Each row is a point on a landscape with many valleys, with its height.
A ball rolls from a point to whichever of its 2 nearest points has the largest drop for the distance, and stops where none of them is lower. Distance is the straight distance between rows; heights are no part of it.
q606 h=15.4: [143 124 154 107 152 188 125 169 168 129 103  75 186 132  89 112 160 208
 144 126  89 166 150 148 104 160]
q187 h=33.4: [167 108 171 109 183 153 121 149 193 143  83 102 158 151 111 165 123 164
 136 146 116 137 139 148 135 127]
q272 h=32.9: [162 140 101 132  99 116 137  84 118 127 142 140  79 117 111  82  93  84
 146  75 135 136 148 114  96 132]
q625 h=29.0: [157 148 139 140 125 146 140 142 106 105 140 106 192 136 114  99 142 163
 125  78  97 171 161 112 104 143]
q81 h=37.7: [174 124 110 141 129 163 140  75 143 141 149 148  80 109  94  51  94  67
 126  99 137 150 165 119 120 110]
q538 h=55.8: [158 166 157 105 123 100 117 151 104 106 105  81 176 170 173 144 112 182
 143 185 139 131 140 119 143 114]
q399 h=13.6: [ 66 106 133 121 139 159 109 135 169 145 124 169  89 118  80 152 155  91
 116 126 132 116  92 138 128 141]
q287 h=18.4: [147 163 102 129  57  69 131  89  80 116 163 114 109 119 134  71  93  99
 131 106 153 121 121 105 138 108]
q227 h=31.3: [117 144 117 144 114 141 132 119  85 116 140 165  93 136 166 149 133 124
 124 138 152  98 120 128 106  96]
q91 h=34.1: [127 136 139 148 146  47 106 132 137 122 114 106 159 141 213 163 112 121
  99 207 116  65 113 131 177  81]
q869 h=58.8: [152 173 136 121 112  76 114 128  85 103 118  97 169 158 168 141 105 148
 142 174 144 131 127 116 151 106]
q616 h=54.5: [172 143 169 124 121  82 101 158 142 126 127  84 179 150  99 120 113 167
 123 131 144 148 120 150 169 118]
q404 h=23.8: [ 70 113 134 114 128 104 116 127 157 134 120 150  78 117  79 159 146  97
 114 127 152 116  89 155 143 163]
q814 h=41.6: [117 135 124 135 118  48 107 120 127 128 144 145 106 127 146 145 106 113
 108 159 154  97  93 144 176 109]
q953 h=27.5: [105 116 131 152 126 159  94 127 138 155 157 179 106 122 129 104 151 107
  69 126 163 113 111 134 155  85]
q706 h=52.0: [192 132 135 133 156 121 131 111 161 136 111 125 126 141  98 134  83 100
 159 102 132 156 145 127 127 112]
q506 h=32.6: [103 129 122 140 102 148 104 119 150 138 165 152 123 111  56  74 147  97
  86  85 137 142 113 122 137 135]
q519 h=77.0: [161 131 142 155 155 197 125 142 113 119 131 150 167 143 127 127 146 137
 132 103 118 138 142 126 122  93]
q12 h=38.5: [130 132 106 154 100  81  87 106 101 163 174 143 131 131 196  88 111 121
  73 162 172 108  86 127 192  57]
q397 h=55.7: [ 63 140 120 132  98 143 150 163 115 112 182 137 141  97 105 122 192 140
 107  90  81 141 139 110 117 196]
q611 h=15.6: [168 122 138 144 182 116 127 116 171 133  93 140 119 147 175 181  96 115
 132 148 122 108 140 131 128  90]
q324 h=27.7: [158 152 110 123  78  76 130  89 118 126 152 126  92 115  99  78  87  87
 141  82 146 128 130 120 123 131]
q947 h=33.6: [173 158 110 130 144 137 142  89 102 107 110 142 102 150 195 155  90 106
 164 137 141 118 152 102  78  73]
q827 h=38.9: [120 148 100 159  72 122 124 131  74 126 185 135 144 122 131  68 138 131
  84  84 141 140 128 105 137 116]
q685 h=61.4: [ 41 118 111 121  90  97 149 154  75 106 157 131 124 127  97 139 170 157
 120 163 130 100 115 155 147 183]
q909 h=42.2: [ 83 139  91 157  56 104 134 135  62 123 190 138 139 118 124  84 148 136
  89 115 155 116 122 117 155 135]
q929 h=50.5: [118 144  93 151  93 151 164 115 117 126 177 145 103 102 128  90 136 107
 126  60  99 140 171  82  89 157]
q557 h=45.7: [124 127 142 100 163 110 138 130 130 118  68 119 114 145 186 201 114 150
 160 176 125 108 125 139 103 142]
q875 h=74.9: [ 81  91 133  84 151 181 135 154 157 140  95 110 139  94  86 142 164 141
 162 112  69 166 124 119  85 213]
q156 h=74.3: [ 89  84 146 101 173 209 134 157 137 145  83 155 117 119 138 189 160 125
 162 134  98 118 115 136 102 144]
q861 h=77.7: [192 127 140 178 187 208 124 136 130 131 125 155 172 152 143 125 129 127
 115 127 132 134 153 127 159  55]
q118 h=22.2: [ 79 111 137 145 134 174 100 132 157 153 145 183  95 122  97 131 162  96
  88 128 146 100 103 133 152 110]
q488 h=38.6: [124 124 136 124 149 147 138 130 106 117 105 152 109 135 164 188 138 130
 145 138 131 111 124 143 101 128]
q325 h=27.4: [120 125 116 150  65 141 124 106 131 154 185 146  91 103  87  38 127  91
  82  79 143 130 151 110 129 135]
q816 h=46.8: [126  95 138 117 191 194 145 114 194 144  74 123 147 118  50 134 118  96
 170 123 109 175 110 117 128 149]
q868 h=48.5: [209 146 134 132 125  84 112  95 138 130 131 130 115 137 126 120  63  94
 159 111 139 148 133 122 132  89]
q403 h=32.8: [104 114 148  87 139 123 109 159 160 125  96  95 147 120  84 136 163 186
 133 147 117 140 100 172 130 193]
q217 h=44.5: [119 125  94 151 104  39  97  94 109 151 173 126 133 131 210 104  99 103
  94 193 147  95  82 121 206  53]
q396 h=36.5: [110 124 146 131 124 136  95 132 158 128 138 131 156 121  48 102 162 119
 101  91 122 148 100 135 149 145]
q749 h=42.8: [110 132 100 152 128  30 101 106 121 130 143 117 142 131 211 139 107 103
  94 209 128  68  90 126 195  65]
q387 h=34.0: [144 159 120 143  95 112 136 129  88 100 153 119 158 135 125  93 132 138
 112  82 115 145 143 114 121 138]
q386 h=49.5: [161 104 125 127 181 170 140  99 187 141  87 132 123 130  76 130  99  73
 162 118 123 156 134 118 131 129]
q528 h=24.9: [122 128 144  95 142 156 117 174 169 130  98  70 163 115  82 115 166 221
 138 138  98 151 120 164 108 192]
q964 h=46.0: [ 98 134 118 132  87  71 124 137  89 115 170 120 155 131  83  95 142 139
  95 116 147 129  99 141 171 152]
q122 h=23.9: [108 134 112 151  93 169 134 114  87 132 160 162  63 121 161 112 135 114
 106 124 156 102 145 112  96  86]
q30 h=38.8: [129 127 164 113 141 126 108 140 168 126 117 107 165 125  58 120 155 153
 116 113 117 152 106 161 142 157]
q103 h=59.4: [149 174 155  87 112 102 112 172 130 104 102  56 191 177 190 132 101 209
 142 228 138 125 155 121 166 110]
q541 h=47.7: [132 140  89 142 130 173 185 115 108 119 154 147 117 109 150 114 135 111
 155  69  83 149 188  78  67 161]
q928 h=75.5: [111 100 156 116 175 204 119 153 150 137  98 161 146 134 123 170 170 135
 129 133 105 112 114 146 132 115]
q660 h=23.3: [133 114 125 153  78 156 126  98 116 161 189 153  88 117 120  39 129 103
  77 101 158 124 152 115 125 104]
q231 h=76.4: [131 113 143 136 152 194 121 145 129 127 125 147 148 133 107 137 156 128
 129 109 116 134 129 136 127 119]
q740 h=33.7: [133 124 114 158 110 121  91 111 107 158 165 157 120 124 169  91 122 122
  73 138 171 114 103 127 166  68]
q46 h=72.9: [ 86  72 117 107 172 193 147 135 142 145  82 164  86 107 129 192 135  90
 168 130 120 127 120 122  87 145]
q351 h=38.7: [144  98 171  93 179 171 116 151 219 154  67  83 154 136  84 152 130 182
 143 149 110 146 123 154 133 152]
q941 h=57.6: [ 81 130 137 118 109 135 136 167 105 107 154 115 159 113 101 120 189 160
 112 106  96 141 124 137 122 186]
q252 h=63.4: [ 46 135 100 130  76  97 167 138  68 104 158 142  89 123 117 154 153 131
 128 150 146  92 117 133 125 168]
q554 h=59.3: [ 78 133 138 119 110 124 135 165  86 103 132 119 147 121 111 133 180 172
 117 143 122 120 111 159 139 173]
q960 h=27.2: [169 100 155 125 201 155 135 143 180 141  79 123 144 152 143 177 111 135
 153 145 118 131 152 142 134 109]
q484 h=24.5: [162 136 152 135 137 174 143 157 134 112 138  85 203 131 104 103 161 189
 130  94  80 171 167 127 106 144]
q921 h=39.5: [160 147  93 132 134 151 167  90  90 111 115 144  97 135 169 138  94 103
 174 109 129 128 161 102  56 108]
q416 h=53.7: [ 81 146  98 140  79 128 158 146 119 116 187 148 119  94 111 112 169 125
 113  71  95 136 154  93 114 193]
q624 h=67.5: [106 137 100 117 101  99 156 105 104 106 119 131  66 114 129 154 108  94
 158 106 140 118 124 121  78 160]
q915 h=15.5: [154 116 154 140 187 100 122 144 174 134  83 121 136 144 201 190 114 125
 111 173 101  75 138 137 140  89]
q633 h=48.2: [111 126 120 132  89  40 114 127  96 124 159 121 156 132  90  98 122 132
 115 141 152 127  91 145 201 134]
q999 h=26.9: [173 138 117 144 169 141 133  96 124 121 106 151 106 141 191 167  95 109
 140 146 140 106 147 110 107  63]
q490 h=51.9: [151 134 150 130 114  46  99 141 127 130 139  95 170 142  98 121 113 148
 122 145 143 143  99 153 191 126]
q626 h=62.2: [157 164 122 138 108  97  95 124  79 129 143 108 197 168 195 128 107 143
 113 169 152 124 107 109 174  62]
q502 h=16.8: [115 121 117 165  80 181 126 113  83 151 190 158  79 118 154  71 144 117
  83 117 161 116 154 112 106  89]
q522 h=65.1: [ 63 142  91 131  71  88 171 121  85 103 153 129  70 115 125 137 132 109
 141 123 151  96 123 113 105 172]
q569 h=40.9: [178 116 127 138 132 133 117  70 161 158 146 155  66 114 118  75  89  73
 116 122 155 133 144 134 142  83]
q936 h=57.5: [181 152 163 109 119 115 121 177 146 117 122  55 195 159 108  96 120 214
 128 133 126 165 148 144 135 123]
q476 h=71.2: [115  89 103 111 169 154 155 107 138 135  82 143  76 105 128 186 104  84
 180 113 132 136 139 119  75 145]
q674 h=33.5: [ 98 119 131 111 131  44 122 122 147 127 115 137  90 119 106 169 125 111
 120 154 143 110  92 168 164 151]
q139 h=73.4: [104  90 127  79 153 148 145 143 146 129  78 101 122  98 108 155 144 144
 173 114  96 158 130 133  73 216]
q792 h=43.6: [118  93 156 102 186 198 129 140 200 151  68 108 159 125  60 142 139 140
 158 140  96 167 109 133 134 158]
q545 h=43.9: [165 148 105 137 141 174 178 117  84 104 128 132 137 135 169 131 118 123
 173  90 102 148 177  87  54 124]
q826 h=44.7: [203 137 127 131 115  78 102  73 155 146 148 145  75 118 137  86  61  78
 142 124 142 133 127 131 142  78]
q240 h=51.3: [136 157 149  96 142 124 126 152 114 111  79  99 150 157 203 181 124 185
 158 195 133 106 139 134 115 133]
q179 h=25.7: [132 126 150 143 172  73 112 148 152 124  91 114 154 149 212 176 126 142
  94 188 106  63 127 143 161  91]
q652 h=71.7: [ 95  98 114  83 137 123 162 139 121 121  82 112 103 101 131 168 126 132
 177 108 113 148 133 126  62 208]
q605 h=69.3: [123 113 112 106 131 111 154 111 123 124  91 131  77 115 128 168 105  99
 173 103 134 136 123 127  75 164]

Where does a ball stop that starts at each point below?
q217 -> q399
q814 -> q399
q557 -> q502
q706 -> q287
q506 -> q502
q387 -> q606
q929 -> q915
q605 -> q915
q633 -> q606
q30 -> q606
q81 -> q287
q749 -> q915
